Each row is a point on a landscape with many peaks, with its height.
A climber steps from a point to the highest of its 2 nearest points, and stops where none of them is higher. Distance is the straight distance between rows; heights are no part of it.
nemi: [ 22   3  -7  13  -4  -1  26   0  -9  29  -5 -27  24  35 -18  26   7   7
  10  24]  (h 207)
Kina: [-14 -18  -1  -6   5  19  18  -9   0  -1   1  -5   6 -15  -3  -3  -5  39
 -11   2]  (h 478)
Tus: [ -4  15  11   8 -13  30   1 -18  -6   2  -6   5  -8  -3  33 -12 -19   7
 -14   8]  (h 483)
Mez: [  0   7  14  -8  13  -7 -22 -12   6 -14 -18   7  32   2 -24  -9 -23  -8
  14  -1]  (h 348)
sudal: [ -3 -12  -4  16   1  -5 -21   6   4  -2  13  30 -22 -15   9   5  13  -6
 -17  -7]  (h 455)
Nek: [ -5  -2  -2 -25   1  -1  17  -3   3  -5  22  -8  16  -8  25 -20  -7  36
  -3  -3]  (h 390)
movu: [ 26  25  -5   0   5 -12  11  23  -1  15  17   1  20  26 -16  -9   4 -29
   0  29]  (h 155)
kanof: [ 25   0 -14 -16  22 -24  -6  11  -4  -2  13  11  22  33   4  15  -7  13
  12 -25]  (h 125)
giko: [  2   8  -9  -9  10  -2  -7   5  -5   3  14   2  12  -8   5 -11 -23  18
   5 -11]  (h 320)
mina: [ 15   8  -6 -23  12 -18  -9  27   5  12 -14  -8  39  26 -29  -5 -19  -1
  25   9]  (h 335)
Zino: [  9  10  18   2  -9   6   2 -21  -5   0  -1  -5   5  23  29  10 -21  -4
 -10  -2]  (h 641)
Par: [ 19   2   0  -3  13 -29  -6  13  -4   3   2   6  14  40 -13  22   2  -9
  13  -1]  (h 160)
Suvuv: [-10   0  15  -6  -6  -3   4   8  -2   6 -16 -39 -12  26  -3   8 -24   5
   5 -18]  (h 224)
raf: [ -2  16 -26   3  15 -11  -6 -21 -20  -4   3  -4   0 -13 -35   8 -15 -28
   5  -4]  (h 272)
Levim: [  0  13   1  18  15  -3 -23  -6  16 -20   4  30  -5 -33   2 -19  10   9
   9  10]  (h 317)
lum: [ -7   0  -6  -4   2  -3   0   8  -2  11  -6 -27  -8 -11  30  13 -17  43
   8  -7]  (h 328)
dep: [  6  14   7  -7 -15 -12 -14 -21   5 -20  -4  21   3   1   0 -15  10 -23
 -20  -4]  (h 70)
tuvas: [-22 -11  10  30  -9  10  -8  23   4   5  -5 -18  -1  -4   5   4   0  -1
 -12  -8]  (h 166)
Zopan: [ 15   1  -2  -6 -18  -6  19  16  -9  15  25 -21  28  10   8   7   1  -5
 -12 -12]  (h 256)
Fip: [ 15 -16  -4   1  -5   3   5  27  12   9  10   5 -12 -32  29  13  21  45
   0  20]  (h 86)
bam: [ 21 -14  -3  10 -17  20   8 -11 -11  19   1   5  -3   4   9  17  12  -9
 -12 -35]  (h 21)
zunug: [-14   3 -13   4  -9   2  -6   2  -4 -10  -5  -4  -8 -11 -33 -14   6   3
 -17 -13]  (h 492)
benu: [ 18  15 -17  -6 -20 -15  -2 -18 -11  22  -6   0  17   5 -31   4  14 -28
  13  18]  (h 310)
ged: [ -7 -28  10   2  15  13  23  12   2   4   3 -23   9  22  10   9   1  24
   3 -32]  (h 100)
fabam: [-11 -14  15 -23  12 -10 -20 -13  12  -9 -17  17   0  -7 -16  -5 -13   1
   8 -14]  (h 301)
vik: [ -3   6   6  16  14 -12 -22 -13  10 -15   9  24   7   3  -3 -15  16  -8
  20 -17]  (h 265)
vuv: [  8   5   3 -15   4 -12 -13  -5   8   2   8  14 -36  -8  17 -11  -3   9
  14 -15]  (h 236)
Rumim: [ -1  -4  -8  28 -12  32 -15  12  -4  12 -10  23 -13 -25  13   3   0  16
  -9  14]  (h 325)
Fised: [-11  10  -6 -14  21 -34   7   3   8 -23  18 -21  34   4 -23 -13   8  -1
  19   1]  (h 183)
dibus: [  5   4  -8  -1 -16  -7  10  -6 -17  35   2 -20  28  14 -20  13  -2  -7
  20  11]  (h 254)
Mimu: [  9 -19   9  -9 -19  19  14   2   1  16 -11 -14 -25 -24  20  12  -5   5
 -21 -15]  (h 280)
Zutu: [-10   1  -4  -7  -2  22   1   1  -1   7   2  13 -42  -7   8 -26  -4  -8
   6 -10]  (h 297)
Vuki: [ -1 -16  -5   4 -24  46  13  17  -2  -5 -18  21 -24 -18   5  -6  24   0
  -9  41]  (h 509)
zifub: [ -4   3  12   6  -8 -24 -18  -2   4  10   2  -1   6  19  -2  -1  12 -14
  23 -12]  (h 211)
fupe: [  6  -9  -1 -22 -18  -5   7 -16  -6  26  -9 -20  35   5  -4  15 -12  15
  12  -9]  (h 209)
nezev: [ 21  28   5  -3  14  -9  -6  -1   0  -9  -7  -1  43  21 -26 -13 -12 -10
  14  17]  (h 401)
dos: [  5 -21  15  11   0  11  23  13  -3  16 -11 -36  25  25  -7  23   5  -7
  -3 -15]  (h 134)
Suk: [-22 -18 -17  14   6  24   8 -12 -13  -3   7   0   0  -6 -28  -1   4  11
 -11 -10]  (h 582)
lar: [  0  14  -5  -2   0  16  -8  -6 -11  13  14  16   3  -5  16 -18 -20 -16
   2  -8]  (h 376)
Zizet: [ -1   2   0  -3  -8  21   8   0   1   0  -4  30 -56  -6  26 -10  13 -11
   0  25]  (h 232)
rud: [-15 -19   7 -13  -9  23  14  -3  11  -9  -3  20 -15 -23   1 -17  14   4
 -21  32]  (h 419)
zezi: [ -2  10  12 -25   4 -27  -5 -10  12 -28  10   2   6 -10   4 -12  -2   3
 -16  -3]  (h 48)
silel: [ 20  27   4   1   0  -5   3 -26 -13   0   2   0  24  32  -2  -2 -14 -11
   7  13]  (h 480)
tep: [ 10 -16   4  -1  -2 -16  -7  21  14   3  -3  -5  -5  -3  27  23  12  24
 -10 -28]  (h 64)
kepa: [  3 -25  11 -18  -5  29  30   5   2  -2  -8   0 -35 -21   9   1   3  10
 -23  14]  (h 346)
Fik: [ -2  17   6  -1  17 -18  -5  -7  15 -15   9  -1  29   7  -6 -32   7   4
  35 -14]  (h 219)
Kugi: [-12   4 -11   2  18 -12 -18  27  13  -9   9  -2   9 -18  15 -16  -3  37
   9   5]  (h 261)
Vuve: [  7 -22   5  23 -12  49   3  16   2  18 -18  19 -24 -16  25   6  16   1
  -5   9]  (h 400)
bavev: [  9  20   0   6   0 -14 -13  -4   3 -12   1  20  20   2 -13  -7  12 -55
  -1   5]  (h 93)
Donid: [-11 -11  10  -3   7  16 -19  -5   1   0 -22  10 -17   4  -9  -1 -31   1
  -4  -9]  (h 255)
Gokog: [ 14 -17  -2  -6 -20  -9   3  -2   2  16   5  -1  -2  -3   3  11  21  17
  -1 -38]  (h 41)
Buso: [-12  -3   4   2  -1  16   0  10   3 -16  -4  21 -40 -11  16  -1   9 -10
  11  63]  (h 182)
gunom: [ 37  27  -6   2  18 -14   5  15   7  -2  -3  19  20  12 -34  -7   6 -49
  10  20]  (h 121)
fep: [ -5   3  -7  10  -5  11 -19  -4   6  -6 -10  23 -23 -28  -9 -16  12  21
   9  25]  (h 276)
pab: [ 20  -7 -15  -9   1 -19  -2   9   2   6  -1 -11  25  18  20  28  -6  31
   4 -23]  (h 95)
Migu: [  1 -21 -14  -3   3   2  16   5  -1  -1   3   4 -54 -20  -2  18  23  26
   2  15]  (h 147)
zesi: [ -2  16  -4  -3  31 -18 -10 -22  -1 -23   0   4  -2 -22 -13   8 -26 -25
   2   0]  (h 314)
goduk: [ -8   7   5 -17   3 -18  20 -13  -4 -12   4 -22  18  26 -36 -11   4 -15
   1   9]  (h 149)
risu: [  5   9  -7   0  16  -2  -8 -17   8 -19  15  37 -18 -30  19 -13   8 -18
  -8   7]  (h 368)
Tidop: [ -6  22  11   4  34 -11 -16  -1  15 -23  -5  12 -25 -16   2 -18 -26 -17
  11  -2]  (h 374)
Mobo: [  2  -5  10 -24   2  -9  -5  24   0  11  -9 -19  18  22 -12   2 -27  -8
   7 -10]  (h 277)
paz: [ 13  -3  -3   3   5   4  20  10  -7   1 -11 -25  36  36 -25  18  -5  19
  -5   0]  (h 167)
sopov: [-17 -15  10  16 -25  21   4  12  -3  13 -15 -14   4  -7  10   8   0 -35
 -27 -12]  (h 187)
lubat: [ -6  14   3  10  -3  -6  13  16  -9  10  27 -21  22  29  -1  -8   2 -23
   6   7]  (h 204)
megef: [ 21 -19  -8  -1 -10  14  13  21  -6  -5   4  12 -27 -25  10  24  23  29
   3  45]  (h 114)
gekuv: [  7 -13  26  -5 -16   8  13   8   3  14 -13 -35   3 -10  24  17  -5 -14
 -23 -20]  (h 229)
dizik: [-12  17 -13  26  16 -12  -5  -1 -13  -6  19 -17  11  16  -4  11  -3  14
  20  -5]  (h 420)
zuza: [-27   3   0   6  14 -16   6 -18   1 -15  13 -20  -5   5  11   2   0  23
   8   5]  (h 552)
Gite: [ -4  17  -9  25  -1 -12 -24  -9  -9  -8   3   6 -21   9  -2  14   0 -18
  -9  -9]  (h 608)
turon: [-16 -11  12   9   1  11   8  -6   6  -1  -2 -11 -19  -8  27   6  -1  33
   5  10]  (h 417)
nada: [-23  -7  -9  -9 -25   7   8 -22  -5  -4 -14  -3 -17  -6 -17 -10  16 -17
 -17 -13]  (h 426)
Dipig: [-31 -12  -1  11  13 -12 -21  33   9   6   3 -13   3  -6   2   3  -5  19
  16  -9]  (h 212)
belab: [-17  27  -6  16  14  -3 -15 -13  -2 -13  -5  10 -33  -2   5 -15  -8 -31
  12  -6]  (h 459)
Vel: [  3   2  -2   2 -18  -4   3   2  -6  -5  20  -4  22 -13   6   1   8   0
 -36  -2]  (h 303)
Tuni: [-21  -4   6  -3  -4  14 -12  -9  -5  -3 -24   9  -3  15 -11  -4 -18 -39
 -12 -10]  (h 216)
dor: [  2   8  -8  -9 -28  -5   8 -26 -14   8 -14  -6   6  11 -21   5   8 -30
 -13   1]  (h 364)
kito: [-14 -11   7  13 -20  12  15  -9   8 -13   9  -2   1 -19  14  -9  24   7
 -35   5]  (h 352)
Dudu: [ -7 -19  -4  -7  14  -5   4 -18   4  -5   8  26 -45 -10   0   5  16  13
   9   0]  (h 184)

For each start below, name the point where the climber stops.
Suvuv => Zino
dep => Vuki
sopov => Vuki
Donid => Zino

Call two points neighbours if one is among the 2 nearest of the other. Go from one point of each pair to the other, from neighbour to neighbour, staying as high as possible. Name the lowest point that can't be avoided.
Suk, Zino => giko
Suk, zuza => turon
Vuki, Gite => fep
Zutu, Vuki => Buso
